Each row is a point on a tangle of strands that fork, close into loops and nearly touch. The rows are in no order.
Points whose rows are less than 139 apart are linked; no others are. Some points are linked to none.
J_15: [ 19   3  27  16  17   1  13  13  27  -9  38  14  -3  15  27  -8  19   0
  13  18   7  31   9  -5 -45  10   9  18   2  16   2   1   0  38   7  26
 -39  39  21 -30 -62  24  37]
J_628: [-10  22 -35  -2   1  59  26   1  -1  29 -13 -13   5  -8  21   8  18 -39
   0   2   4   3   9  29  25 -24  -1  -7 -30  -7   3 -20  19  16  22  19
   5   3  -9 -24 -13  41  19]
J_7: [  1  -4 -21  -2  10   9  25   9 -25  32  21 -25  27   0 -54 -12 -30  -1
 -21  -9 -24  -6 -39  28  34 -18   4  -4   4 -10  10  10 -12 -14 -15 -17
  11 -50  -9  36  31  13 -49]
J_611: [ -3   5  50  44 -37 -21 -32  -5  -8 -35  -1  18 -12   7  39  -9  21  26
  14 -19   1  17  29  22   4 -15   1  17  30  24  12  39 -29 -40  28 -28
  -1  46   4 -56  37  -4 -15]
J_276: [-26 -12  -7 -28  10  37  -8  11 -61   4 -18   7 -17   0 -18  20  10   0
 -27   1  -7  28  12   2   2 -10 -50 -11  -6 -29  17 -44   7  32  18 -37
  16 -48   8  54  -3   5  -5]
J_701: [ 13  -2  15   0 -16  -4   6 -33   4 -12  10  12   6  30  26   3  42  -2
   2  12  20  42  -3  -4  -7  30  -6  32  31 -11  -9  43  18  -6  -4  11
 -19  49  25 -16  24   8   3]
J_527: [  7   8 -22 -16 -24  25 -48  -2   1 -30   6  18 -17 -16  -2  -9  16   7
 -27  -2  -8 -34  28 -20  21  26  -4   5  15 -23   6   7 -14   6  26  10
  12  11 -29 -11  16   0   3]
J_700: [ 11 -18  23 -13  18  13  -6  30  -2 -17  17 -11   1   6 -43  22  -6 -13
  18   7  21  -7  41 -19   7 -18  -4 -45  10   6   8 -13  -2 -26 -33  58
  54 -17 -26 -27  -8 -10 -21]
J_381: [ 26  27  35   5  -1 -32  -1   5 -16  17 -24 -19   6  47  10 -30  26 -15
  56 -11  -8 -12  -8 -13  16  12  -4  32  10   4 -16 -32 -36 -20   0 -11
  32   7 -17 -57  52  32 -31]
J_259: [ -9  -3   2  14   7 -13  21 -18  19  14  -2   4  10  12  -3 -21 -25  74
 -45  -6   9 -14 -18  31  15 -15 -11  18   7  13   7  79 -32 -37  -7 -24
   6  -7  24  56   5 -31 -60]
J_772: [ -8  -7  -2 -11  -6 -13   3  18 -21  13 -15  18  16 -21  -4   8 -13 -11
 -28 -24  -2 -32  -3  -4  36  17 -22 -15   8 -48  -6 -12 -30  -2  22   9
  31 -25  -9  53  -5 -23 -14]
J_353: [ -7   4 -43 -15   0  48 -16   1  27 -22  10   1 -19 -14  43 -19  43  13
  11  20  -5  44  29  -2 -30  -7   1   1 -30  -5  22   6   6  31   0 -13
 -22   1   3 -28   2  21  11]
J_940: [-14  -1  19  22   1 -62  23  -3 -18  14 -23 -30   1  18 -20 -21  34 -23
  56 -25 -12  24 -25 -14   8   5   0  26  18  -3  -8  -4  -2 -29  -4 -28
  26   6   7 -21  38  15 -41]
J_386: [ 49  20   4  45  29  -7 -18  -9  17  23  24  -8  14 -14 -18 -22 -32  34
  -1  23 -28 -19 -41  10   2  26  13 -16   9  29  15  -1  -7   1  -9 -20
  -8  -6 -30  28  36 -45 -22]
J_604: [-13 -21 -22  -9   8  22  16   7   1  48  17  -8  28  17 -55   6  -9  -3
 -19  25  -8 -30  -1  23  22 -22  11   8  -1 -10  -1  -3  23   3 -36  11
   9 -44  -6  65 -10  33  -9]
J_726: [ 24  13 -11  27  -5 -20  -6  18  40  37  19 -16 -11 -13   3  -3 -13 -14
 -25  37  -8 -35 -36   9  26  31  40   9  23 -11  -5   8 -11  20 -13  14
 -36  13  -4  33 -12  10  26]
J_959: [-16 -16 -28  -4  10  -7   0  23   2   5   1  23 -15 -24   7   3  -6  15
 -32   9 -36  14  -2 -54 -25  13  -1 -23  17 -17   2 -28  -7   8  25 -43
 -16 -26  30  54 -55 -18  18]
J_327: [-22 -30 -10  11  -7 -27  11   2  15 -11   5   7  27  -5 -18  21 -26 -11
  25  10  18  23  27 -25 -18 -27 -26 -22 -36   6   7 -37  -1  -1   3  28
  24 -28   1  38 -17   4  -7]
J_898: [-10   7 -29 -17 -14   3 -14   3  -2 -38  -5  33 -43 -14  19 -14  -8  27
 -12  41  20 -22  13 -40 -13  21 -19  16  22  14 -23  22  -7   5  28  18
  15  17  -8   3   9 -33  21]
J_66: [-20   4 -41 -24 -17 -33 -10  12 -28 -30  -3 -16  35 -16 -26  43  -4 -25
 -14  14  15  15  51  17 -36   8   1 -30 -44 -44  -5 -64  32  16  -9   2
  -9   5 -13   4 -38 -18  27]
J_53: [ 18  -9 -18 -18  17  -3  -2  18  -6  30  63  13  24 -31 -34  64 -19   0
 -54  28  24  39 -13  19  18  -3  13 -10  20 -25  -1 -32  40   1 -30  24
  -8 -36  13  72 -26 -14 -23]
J_505: [ 28  18   1  13  62  26  -6   6  39  11  29 -35  -9   4  -8  -7  34  19
  -9 -19  29  18  18  27  32  -5  30 -36  18 -10  25 -13  20  21 -31  31
  -3 -18   7  -8 -32  32  23]
J_360: [-12 -13  32  17  -4 -23   4 -31  -5 -11 -29   0   6  16   1  -3   8   2
   1 -10  -2  -7  14  20 -10  -9  28  14  19  13   8  58 -41   0   9 -30
  12  42  -5 -35  54  -9 -20]
J_888: [-24 -15   6 -12   4   5   2  10   4  39  -5  26 -24  -2 -27  -4 -12  31
 -24   3  13 -21 -39   3  -5  22  16  23 -10  -8  21  11   1  16 -16 -64
 -54 -25  18  34  -8 -11  18]
J_872: [ 56  17   9  -2  20 -14  34   6  36 -17  29  -9  -6  26  28  -7  15 -26
  21   3  39  29  17   0   0   9  -4  -9  37  20   8 -16  24  19  14  47
 -14  33  38   1 -29  32  18]
J_740: [  7  -1 -15  43  15 -25 -43  10  32  -8   7 -41 -32  13   1 -18  24  56
  17  25  22   9 -35  10  11  -8  32 -14   1  16  -5  29 -33  -9  16 -13
 -14   6 -23 -24  47   9 -31]
J_632: [ 13  -7   1  18  -2  -6  42   0   1   6   7   0 -14   8 -25   5 -44   4
  -7  -8 -27 -16 -31  26  14   4  -9 -27   3 -13  43  -5 -30  -9  15 -52
  -6 -44  -6  40  24 -14 -26]
J_757: [ 23  16 -13 -14 -44  11 -25  10  11 -11   4  11  19   7  -5  -4  27 -20
  27 -11  -8 -13   7  -4   0   0 -13  20  19  38 -10 -21  46  -8   1  40
  10  -5  -7 -25  23  28 -14]
J_19: [-12  19 -35   8 -33   9 -70  -6 -13 -34 -25   6 -14 -17  28   3   9  44
  -4  35 -11   7  53 -22 -65   7 -24  21 -61  -8  -1 -37 -12  30  14  -2
 -26  -7 -11   4   0  -9 -12]
J_284: [ -5  20  -3 -36 -21 -19 -12   5  13 -10   6  24  28  22  15  18  18 -27
  30 -38   6 -22  26 -36   0  24   0  -8   3   5 -23 -54  38   8 -14  33
  25  -7 -19 -28 -17   0   5]
J_582: [ -4   1   7 -31  -9  15  23   4  42  -7  -4  -7   3  30  10  -9  55 -13
 -10  15  22  27   9  12  -1  23  -7  26  44  -8  17  26  27   0 -39  17
  -1   9   2 -38  -2  23 -13]
J_340: [ 39  23  -8  19 -14 -17   9  10   4 -14  17  12  -8 -10 -20  -8 -38   5
  24  -7 -41 -27 -11   3  -2  26  -5 -31   0  17  38 -32 -24  16  19 -23
  18  -9 -46  -6  49 -27 -14]
J_842: [  3 -23 -30 -41 -51 -33  -3   0 -23 -12 -18  26 -12 -15 -23 -16  -2 -22
  34 -22 -54   2  20 -47 -10 -26 -18   4 -10  11 -34  -9  46 -31 -13 -21
  -6   1   1  26 -24  -8  17]
J_298: [-18  29 -35 -19   5  19 -17  16  20  -7  12 -25 -31  19  17  -9  54  21
  10   6 -14  33  16   8 -39  14  28   9 -33   3  -1   7  33  25 -34 -37
   3  -5  -4 -73  46  26   7]
J_378: [ -2 -39  18 -26 -41  -1   5 -16  -9  19 -19  26  30   5   5 -21   8 -28
  11 -55  10   4  24  -1  18 -33 -40  16  -2  15  -6  11   3 -25   9  11
  18  -1   1  24 -20 -21 -11]
J_454: [  1   8  36 -32 -36 -23  45  20 -23  -1 -11  -1 -13 -14  18   7  17 -27
   9 -10 -21  -4 -24  -9 -10   8  16  50 -11   1  -6  25  17  17  -6 -10
 -46  38  17 -15 -25  14  12]
J_424: [  7  12  26   3  44   8 -23 -19 -22  20  -1  -3 -16  -7 -29  12  -6  12
 -20   3   5  15 -58  10  11  -2  16   3 -27 -13   3  -6 -11  16 -14 -82
 -37 -27  26  15   9 -29  14]
J_403: [ 18  12  -7 -10  13 -29  12 -22  24 -54  14   9  16  33  17   3   5 -20
   2 -10  35  -2  34   4 -21  16  -3 -25  25   2 -10 -23  41   6  22  22
  -3  51  27 -18 -30 -22  46]
J_416: [-12   7  -8  27  29 -18  30 -23  23  -3 -12 -18 -14  11  13 -10  44 -40
  35  -4  -9  17   2   9  32   6  10   5  34  14 -27  -5   8 -12   5  19
  14  42   6 -51   4  24  29]
J_165: [ 15   7  12   3  13  30 -32  18 -16  22  11 -12  10 -12  13 -23  -3   7
  38 -15   1   4   8  -2 -21 -27  -9   1 -28  14  14 -19 -13   1  32  26
  17  -6 -31 -46  42  12   5]
J_392: [ -5  12   5  10 -30   4  -3  41 -13   8  -1  -3 -32 -39  11   2  -8 -45
 -27   8  -1  13 -38  14 -16  46   8  17 -18 -12  40 -19  21  20  -1  -9
 -25 -16 -12   2  24 -11  -8]
J_932: [  0 -18  -2   5  43  18  14 -16  13 -13   8 -17   7 -23   4  12  -8 -17
   1   1  24  32 -21  34  18 -13  29 -19 -28   3   1   7 -18  21 -29  25
  -5 -22  12  25  27   1  29]
J_435: [ 20   4  26  28   7 -30   6 -32  22  56  13 -21  32  35  15  -1   8  14
 -16   1   6  13 -35   8   2  20 -18  18  31 -18  23  20 -27  -9   0 -15
  -4   2   1  32   9 -14 -53]
J_865: [  6  37  11  34 -13 -27  -5  25  10  -5 -17  -6   4 -10   9 -36  52  -7
  38 -16 -38   0 -59  37  24  44  -2   9  -1  15  10   0  19  23 -13 -20
  -1  17 -15 -44  34 -15   7]
J_665: [-28  22   1 -30   0  16  38  13 -52 -25 -15 -20   1  -4 -31  -6  28 -13
  -2 -27 -10  11  -5  18  16  -7   3   3 -39 -23   1  26   5  23   1 -68
  17 -13  -7   2  35   6 -16]
J_621: [ -2  21  16 -16 -17 -15   8  -5 -13 -10 -22  14 -16  -8  24 -12  28 -13
  23   1 -34  18 -14 -17 -32   9 -14  11  -8  16  -9  33  34   7 -14 -67
 -43  26  21  12  12 -19  -4]
J_241: [ -9 -16  15   2  -9 -17  32  28 -37  12 -12  33 -49   3  25   0   5  14
 -22   2 -34  10 -21 -46 -19  44 -22   3  -3  15  10   6 -24  14   3 -74
 -25   3  41  50 -55   7  -5]
J_187: [ 52  16   2  38  -1 -12  17  -3  25   9   0 -20 -14  12 -26 -47  -8  41
  16  24  -3   3 -40  29   9  39  -7  14  45  32  14  16  -2  25  17 -31
 -13  15 -30   7  42 -19 -24]
J_390: [-27  12 -40 -11 -30 -20 -41   2   0 -39   8   5   6   9  11   0  18 -11
  38  -2  -8 -15  28 -24 -39  35   0  -3   9 -27 -24 -45  44   5 -23  18
  13   8  -8 -49 -12   5  50]
J_476: [ -4  17  47 -32  22  -5  10  19   1  41  14 -25  16  -8  12  -9  55   6
 -27 -13  42   7 -11   7  16  12  37  14  -5 -17  12  36  14  53 -10  11
  -2 -13 -10 -11  -6  16 -25]
J_305: [-31  13 -26  -2 -10  32  -6 -29  -3 -39   0  13  15  -3   6  36 -59   3
 -19   4  22 -26  59   0 -14 -20   0 -33 -20 -19  -9 -42 -30  -1  31  21
  -4  17  -7 -10 -22 -17  -2]
J_199: [  9  26 -30  32 -15  -8  11  -1  47  38  -3 -22  20  31  -5  -2  -8 -10
  -3  34 -31 -28 -51  18  15  25  23  -2  21  11  -7   8  12  -3  -5  18
   4  28 -23   3  36  17  -7]
J_781: [-18  -1   0 -25  -4 -21  25  14  -9  -3 -15  -1 -53   0   4 -23  19  26
 -18   6 -23   0 -17  -6  -7  21  -9  17   3  -5  10  42 -10  15 -13 -94
 -17  -6  36  40   2 -21  -7]
J_684: [ 18  -4   8  29 -15  14 -12 -15  -5   5  17  38  14   9  24   2 -34  14
  18 -33   7 -23  40 -14 -10 -37  -6   1  12  33 -33 -15  -5 -49  52  58
  16  35  -4 -22 -16  17   9]
J_938: [ -8 -13  -9 -37   3  43   2 -54   0   2   1 -35  -5  11   6  10 -30 -15
 -16  15 -31   2  17  -6 -27 -11 -13 -14 -32 -49  -1   8  -2   6 -20 -22
 -12  -1 -11 -13   0 -10  25]
J_965: [ 39   0  11 -13 -52  16  13  -2 -18  14 -17  25   1   6  -4 -18   9 -18
  10 -48   7 -21  10  24  22 -29 -16  26  22  50   7   4  24 -11  13  -2
   0  -7  -5  15  45  10 -19]
J_994: [ -4 -17  -7  -3  16   7  48 -14   5 -37   1   8  10  20  27  14 -67 -13
 -27  18  11 -11  -5  15  -2  10  -7  -9   3   1 -13  15  -4  14  -9   9
  -4  -9  28  44 -53 -12  16]
J_278: [  9  -6  40  12 -12 -19 -47  -9 -11  -3 -16  13 -38 -10  31 -23  18  12
  34 -43   6  -4  19  -8   2   3  21  13  13  38  -4  20  -4 -53   9  18
  12  18   6 -78  24  22   4]
J_762: [ -8  -3 -35  30   8   9 -39  14  25  10  21   3  -1 -23  26 -16   6  -6
  -5  24 -25 -14 -34 -21  -4  27   5   8  15   0   1 -28  -3  43   5  10
 -29   0 -11  -5  11  24  50]
J_677: [ 13  -2   4 -13 -16 -25  -2  17  -2  -3 -15  43  15 -44  25  -9   1 -25
   2  -3  -5 -24  -6  -6  -8  19  -2   9  15   8 -15 -25  21  -2   8  11
  -3  14   3  -1 -21 -60  52]
J_689: [  3  -1  -7  10  21   9 -27 -12  43  -4  19  11 -11  22 -15  -6 -25  65
 -25  -7  14 -17 -37   6   6   5 -22  19   9   6  -6  38  -8   0  11   7
  15  15  14  20  14 -27 -30]
J_147: [-19 -35  24 -10 -14 -12   1 -13  -9 -15 -33  12   4  10   1 -16  -5  -1
  14 -24 -10  -8  28 -11  -6 -32 -14  39  -4  -3   3  29 -18 -10   7  -9
  29  37   5 -18   6 -17   8]
J_334: [ 19 -15  16  35  18   8  11  11  15  40  18  12  11 -25  -1  35 -49   4
 -37  36  18   6 -32  13 -26  14  34  -8 -21  20  22 -47   3  13  -3  34
 -52 -10   8  18 -28   1  41]
J_152: [  0  -3   6 -16 -22   2  -9 -28 -12   4  -2   2  20  27  10   7 -22 -43
  12 -38  29 -10  36 -18  37 -28   2 -14 -17  -9 -14 -26  -6 -60  -8  36
  18  -9  14 -49 -11 -12  30]
J_723: [-23 -12  -3  -8  -6 -34   6  38   9 -30   4   9   3 -43   6  18 -22 -10
   0  20  -6   8  -2 -53 -31  31   2 -18   3  -5   0 -23  19  17   9  -9
  -4  -4   1  20 -50 -38  27]
J_605: [-21   3 -42 -21 -15  12  32  18 -18  -8  -7  10 -14   2 -35 -18  29   6
  17 -11   7   4  -2  10  -1  -2  -2  32  -5  25  10  32  37  34   4 -35
  24   9   4 -16  29  36 -19]
J_974: [ 33  17  22   4 -15 -17  13 -18   0  22 -28 -25   5  -1 -16  -4  15  -4
   4  18 -19 -37  11  12   8 -43  33 -10  30  -8   0  39 -40 -36 -15  27
  15 -12 -43  17  32  -4 -33]
J_694: [  5 -12 -18 -20 -66 -53 -46   5 -11 -11  17  17  -8 -11   4  -8  16 -14
  31  -3 -45  -7  10 -36 -46  20 -17   9   5   5 -48  -8  57  -7 -19  -5
 -12  11   4 -20  -2  -9  22]
J_905: [ 25   5  27 -15  -1  -3 -11  -3 -32  13   7  16  -2   7  20  43 -15 -52
   5 -21   6 -14  25  17  24  -6  20 -23 -23  -2   1 -14 -38 -80 -13  40
  34 -28 -24 -24  31  -2  -2]
J_419: [ 38  24   6  11   0 -60  -8   3  14  -4 -20  22  16   0  -5  -8  22  -3
  21  22  -6 -43  21  11   8 -16  -4  -1  32  -6 -11  29 -26 -42   1  69
  36  20 -40   2  18 -16  -4]
J_981: [ -6  13 -21  20  17  15   8 -30  10 -12  14  17  13 -27  27  11 -39   8
   4 -11   0 -22  27   1   3 -29   0 -50  -2  10 -15  -4 -36 -23  35  39
  15  15 -13  -5  15   1  22]
J_571: [  3  15  27  19  34  -2  28 -16   9  26 -24 -46  20 -23   4 -26 -18   0
  -9  -1   6   9 -58   2  15  13  46  -1  -4   1 -21  36 -14   9  10  -7
 -39  -1   7   3   9 -13 -21]
J_569: [-20  -4   5 -30  10  22  27 -36 -49   7   2 -10 -26  13  24  25 -31 -10
   1  -3 -57  10   1   4 -30  -5 -29 -23 -36 -44 -11  19  -9  22 -11 -63
 -14 -18   5  31  -4  -8   0]
J_494: [-31  12 -38  20  -4  32 -59 -12  -1 -27 -19  13  -4 -40  40   3  -1   7
  10 -13 -11  -4  39 -27 -25  -3 -36   3 -29  -8 -15 -46 -10  -6  32  19
 -21  -8  -8 -23   3  -9  40]
J_254: [-15  -3  34  18  -5 -34  52  33   8 -24 -11 -13 -15  24 -22 -14 -15 -18
  -1  16  -5  -2 -21  -4  -1  14  35  30   3 -14  -6  34  20  33 -23   7
 -38  37  25 -18 -46  35  30]
J_384: [-16  -2 -26 -15 -19   7  12  14   3   0 -10  -3  48 -17 -18  26   6 -16
 -14  16  18  13  32  -6 -14   8 -30 -20 -44 -18   9 -65  27  19  17   8
  22 -14 -23  18 -39  14 -18]
J_717: [  9  20  25 -30   0  40 -16  10 -17  19  -5  -2  -5 -10   6  -8 -15  14
   7 -37   6 -39  23   7  13 -37 -14  16 -11  29  32   6 -21  11  12  12
  21  -3 -16 -11  39   3 -28]
J_496: [-16  -5   3   5  12  40  -1 -28 -31 -16 -30   0  -2   2   3  52 -18   0
 -30  46  10  -3  31  18 -11  -1 -13 -17 -29 -39   8 -36 -16  50   5  -5
 -39 -26  -8  26 -53  36  14]
J_248: [  2 -16  49  -1   7 -43  10   2   8 -11 -48  41  -6 -21  -3  -1  -6  -5
   0  22   1 -30 -17 -28  15  21  -6  25  44  12 -10  11   1  10   8  11
 -12  35   1  39 -16 -53  30]
J_237: [ 19   0 -18  -7  10   5 -10   3  52 -15   9   9 -28   1  17 -21   5  33
 -14  30  23  11  31 -12  23   2 -11  24  42   5  -1  31 -11  23  -9  57
  -3  33  -7  25 -13 -19  21]
J_755: [ 16  11  35 -11  39  33 -22  -8  29  45  24 -17  23   1 -15  -4  14  25
  -5 -18  41  -7 -25  12  32  -5  25   7  -8 -26  16  20  16  20 -18  13
 -17 -12   8  10 -26  -9   7]
J_349: [-39 -40 -14  -7  44   3  45 -16 -30  11 -24 -18  -1   3 -19   7 -47 -15
 -25  16  -4  -3 -55  -6   9   9  -8 -13  -4 -17 -28  -1  -5   1  11 -20
   0 -23  16  51 -36 -14  11]
J_639: [-16   6 -23   6  19  -9 -12   4  14  -3  10 -25 -18  13 -15 -18  29  33
   6  13  24  37  -9  11 -13  -8  62   1 -20  19   3  28 -12   6 -23 -30
 -12 -15  -1 -42  40  -3  -5]
J_166: [  7 -18  51 -24 -20 -12   6  28  -5  13   3   6  -1  13 -16   7   9 -14
  17  28  10 -14  11 -22   5 -13   8 -22  17  13   7  27   4 -44 -13   9
  53 -17  -1 -17  -1  32 -52]
J_265: [ -8   3  24  -3   3  15 -10   0 -62  16 -14  16   4 -18  16  34 -27 -25
 -37   1   2  14   7   0 -27  -4 -37  13 -25 -29  19 -34 -19  42  24 -19
 -18  -9   1  26 -31   8   8]
J_272: [-34  23 -10 -11   4  46  29  30  15  49 -10 -16   2  -9  -2  15  -3 -21
 -46 -15   0  -7 -10  42   5  -2  19  20 -19   0  31   9  31  33  -6  35
  16   6   7  -8   7  35  -8]
J_86: [ -4  25  -1  -7  -5  14 -10 -15  27 -27  23  19 -15 -10  41 -20  40  13
  18  14  -3  51  33  -5 -28   2 -28  23   0  -2 -25  16   9  13   3  11
 -36  65  26 -13 -17  -1  32]
J_37: [ 21  -2  -6  27 -18   9   7  18  -2 -12   3 -10 -10 -13  -5 -59  13  41
  21  39  -5  -3 -26  20 -11  23  12  44  41  52   2  28   9   7  35  12
  10  14  -2 -25  66   7   5]
J_643: [ 10  13   6  26 -21 -14 -18  50 -16   3   1 -22 -14 -13  -5 -38  20   7
  18  -4  -4 -28   6  39   9   9  11  39  44  46   5  31  20 -17  25  15
   7  38 -16 -53  62  42 -21]
J_332: [-17   7   2 -27  10  27  -4  -3 -65 -32  -7  -3 -38   2 -27  26 -23  -1
  -8   1 -15  -3 -18  -7  -5 -23 -12 -32 -28 -25   3  36 -31  17  -2 -56
  12 -24 -11   4  19 -18 -14]
J_699: [  4  -4  33  14  21 -17 -36 -19   7  36  28  -1   4  27 -38  17 -22  16
 -12 -12  17   5   3 -10  17 -32  30  -3   1  -6  13  -4 -34 -63 -30  -5
   2 -57   4  10  15  23 -38]
J_493: [ 23   2  16   3   2 -17 -16  11  -7  26  24 -25  21  15 -45   0  -4  17
  -3  12  -2 -16  -3  36  19 -32  35   1  12  17  18  41 -32 -37 -28 -32
  13 -46 -24  23  31  12 -33]
J_882: [  7  -8  26  15  14  11  11 -33  -3 -15 -62  18  14  -7  11   2 -18  17
 -26  21 -33 -19 -36 -23   2  27 -20   8  35  18 -10  18 -10   8  10 -26
 -14  40   3   2  15 -42 -12]
J_601: [  3   1   2  -1  -1 -33  10 -30  18  45  14 -41   9  12  -5 -31   0   8
 -21  20  28  -2 -42  30  11  16  34   6  -1  -5   7  45   7 -29  -3 -40
 -47 -21  -5  11   4 -29 -42]
J_345: [-25 -12 -20   4 -30 -15  41  20  -3  11 -32   7  -2   1 -24 -16  20 -17
  29 -20 -35  10 -21   2 -20  -8 -26   9   3  11  15   3  24 -21   9 -34
  41   0  14  13  21  19 -29]
J_351: [ 11  28  -2  14  40 -19  26  -3  27  12 -24 -12   3  30  39  13  13 -39
  23 -14   2 -16 -35   2  20  43   9 -12  13 -14 -25 -37  -4 -16 -16  38
  27  37  17 -38 -13  16  20]
J_942: [-17  14 -28  -4  36  30  26   0  -2 -11   3 -11 -14   5  -3  -5  31 -20
  29 -31 -29  -4   6   6  31 -24  -7 -17   0 -15 -16 -10  13 -17  26  13
  -5  25 -15 -48 -25  28  61]
J_501: [  4 -13  29  12  28  11  31 -28  -9  15 -47 -22  30  -6  10 -21 -35  11
  -4  12 -20 -18 -47   5  47   4  16 -14   1   3  -9  -2 -44   3  -3 -18
   3  16  -2  -9  15 -60 -13]
J_350: [ -7   5  -8   6  28  29 -32  -3  51 -20  17  10 -22   0  10   9 -22  38
 -23  18  40  18  23 -21  26 -21   2   2  -7  -8   1  16 -19   1 -25  32
   2   0   8   8  -6 -21 -10]
J_240: [-10 -18  -2  12  12  -8 -17   7  -1 -10  -2  20   4 -26 -20  39 -28 -16
 -13   1  11  28 -11   6 -13 -36  -5   1 -23  10  13 -21 -26  14  -8  38
  14 -25   7  54  30 -25  16]
J_281: [-36 -22 -31  15   8   5  40  29 -28   4 -12 -14 -11 -22   2  22 -10  -6
 -30  12 -23   2 -41 -30   0  43  13 -19  12  -5 -28 -32  10   4  19 -33
 -16 -52  36  66 -66  24   9]
J_231: [  3 -24   4  10  15  -6 -17 -27  -6 -11  10  -7 -27   5  29 -22  19   7
  58 -20  12  22  33  -8 -43 -21 -23  10   4  33 -36  -3  12 -48   5  34
  21  20  12 -66   7  36  26]
J_204: [ 12  -1 -14  -2 -30 -24 -44  -5 -20 -20  12  10 -53  28   4 -13  34  19
  45 -28  -8  21  30  -1 -31  -7  11   8 -21  37 -59 -10  58 -43 -35   8
  -3  -5  13 -73  -5  44  19]
J_393: [-10 -18  20 -20 -20 -20 -22   9  17   2  10 -15  -9 -16  19 -28  23  -7
 -17 -40   8  36  -4  -4  23  15 -24 -21 -17 -27  23  30 -10  -6  -9 -12
  18 -11   2  14  12 -14 -41]
J_654: [-22  15 -34 -31   1   7 -19 -28 -57 -15 -30  17  16 -22  -8  54 -27  -6
 -20  -1  24  -9  56  -8 -32  10  -2 -34 -27 -34 -38 -51 -13  -4  25  -8
 -15  12 -26   7 -23 -41  28]
J_891: [ 13 -16 -15  32  21  16 -22   4  46  37  28  10  21 -15  28 -10  -7  39
 -11  24  14  10 -27  20 -37  10   7  15 -11  11  31 -10 -19  21  -3   7
 -14  -2  16  16 -11  -9  29]
J_977: [-27 -34 -12  25  23   4   1   2   7  -5  22  10  20  22 -17   7 -23  48
 -33 -26  -7  16 -15   0  11 -37 -11   2   0 -18  15  45 -21 -21 -26 -18
  20 -34  60  50 -32 -13 -42]
J_367: [ -5 -37  34   6  29  13 -28  18   7 -13  33 -14  -1  -1 -65  23 -31  21
 -18   0  17   7  27 -31  16 -34   4 -41  14 -21   9   5 -13 -32 -16   6
  32 -29  -2  15  -9   2 -30]
J_326: [ -3  -2 -30  20 -12  57  -1   5 -33  11  -4 -15   2 -13  -6   9   7  -3
  27   0  18 -28  -4  29 -10 -26   2 -12 -46  22  -9 -39  -5   3  37   5
  12   5 -26 -49  22  33  -3]
J_744: [  0 -27 -20 -10  29  20  -9 -11  12  -3  53   2  33  13 -45  48 -23   1
 -34  27  29   2  -4  30  34 -20  18 -13   3 -18  -5  -1  18   4 -52  14
 -10 -32  -1  54 -43   6   5]
J_764: [  4 -12   5 -30 -19  15  14  -2  27   9   9  -2  36  33 -18   4  28  -1
  20  19   5   7 -10  -2  -2   2 -25  -7  36  -4  16  25  10   1 -31   9
  48 -11   4 -10  -8 -13 -45]
J_307: [-31  10  -4 -34 -25  39  30  23 -40   4 -15  10  11   5 -18  24  19 -21
 -27  20 -19  10  12   7  -6  -1 -33 -37 -32 -16  18 -34  38  38  -8 -36
  -3 -29  -9  14 -39  41 -31]
J_603: [ -8 -21 -21   1 -25 -12   5  10 -31 -22   1  21   2 -21 -11  -1   6 -15
  27 -11 -21   8  10 -25 -21 -24 -15 -22 -26  22 -14 -36   5 -26  30 -29
  14 -10  15   7  -1   9 -23]
J_313: [  8  -6   7   6  49  15   5 -28  32 -35  11 -20  -5  38  -5   1   5   9
  17  -7  37  21  17  22  30 -27  15 -22   6  -2  16  25 -11  -4 -40  39
  18  -6  20  -8 -16   5  13]
J_644: [  0  20 -21  30 -16  14 -26 -39  17 -16  -1  23   9  -9  34  -5  -1   0
  26 -44  -2   5  35 -32   2 -22 -29  14   9  22 -22 -53  15 -23  41  52
 -30  22  13 -17 -35   8  32]
J_110: [  8 -24  22  24   7 -13  43  19   1  -1  30  -7  19  -8  11  37 -61  -5
 -35  14  21  -9   2  -2 -23   5  18 -14 -17  13  16 -14 -27  32  11  27
 -32  -3  21  14 -80  14  29]
J_796: [  6 -20   4 -28  14  17 -13   5 -11 -36  -9  -9  -1   6 -19   3 -42 -26
  -1 -25  13 -13  58 -20  33 -57  -5  -3  -5 -25  18 -24  -4  -8  -4  47
  30  -5 -12 -16  -6 -29  25]
J_216: [ 15  15   7 -16 -46 -17 -35 -30   1  -5 -14   0  23   4  28 -11  33 -29
  -4 -36  10 -21   2 -15  38  14 -13  -5   6 -19 -20  19  -9  -9  24   2
  -2  22 -43 -19   2   7  -1]

How many points has the smallest loop of links through each point below? Write - if it is on no loop.
J_166 => -
J_717 => -
J_723 => -

A piece is all that can be reached along the links. How many separate loops has the piece of each point below (a circle has one, a figure eight two, a Y none), and how many tips (points with one link)?
J_872 => loops 0, tips 6
J_272 => loops 0, tips 10
J_199 => loops 0, tips 4

Name the points in between on the shortest way along the links from the first point to the second, in order.
J_764; J_386 => J_166, J_700, J_367, J_699, J_493, J_7, J_632, J_340
J_327; J_19 => J_384, J_66, J_654, J_305, J_981, J_684, J_644, J_494
J_603; J_351 => J_842, J_694, J_390, J_284, J_757, J_965, J_717, J_165, J_326, J_628, J_942, J_416
J_699; J_403 => J_367, J_700, J_166, J_764, J_582, J_701, J_86, J_15, J_872
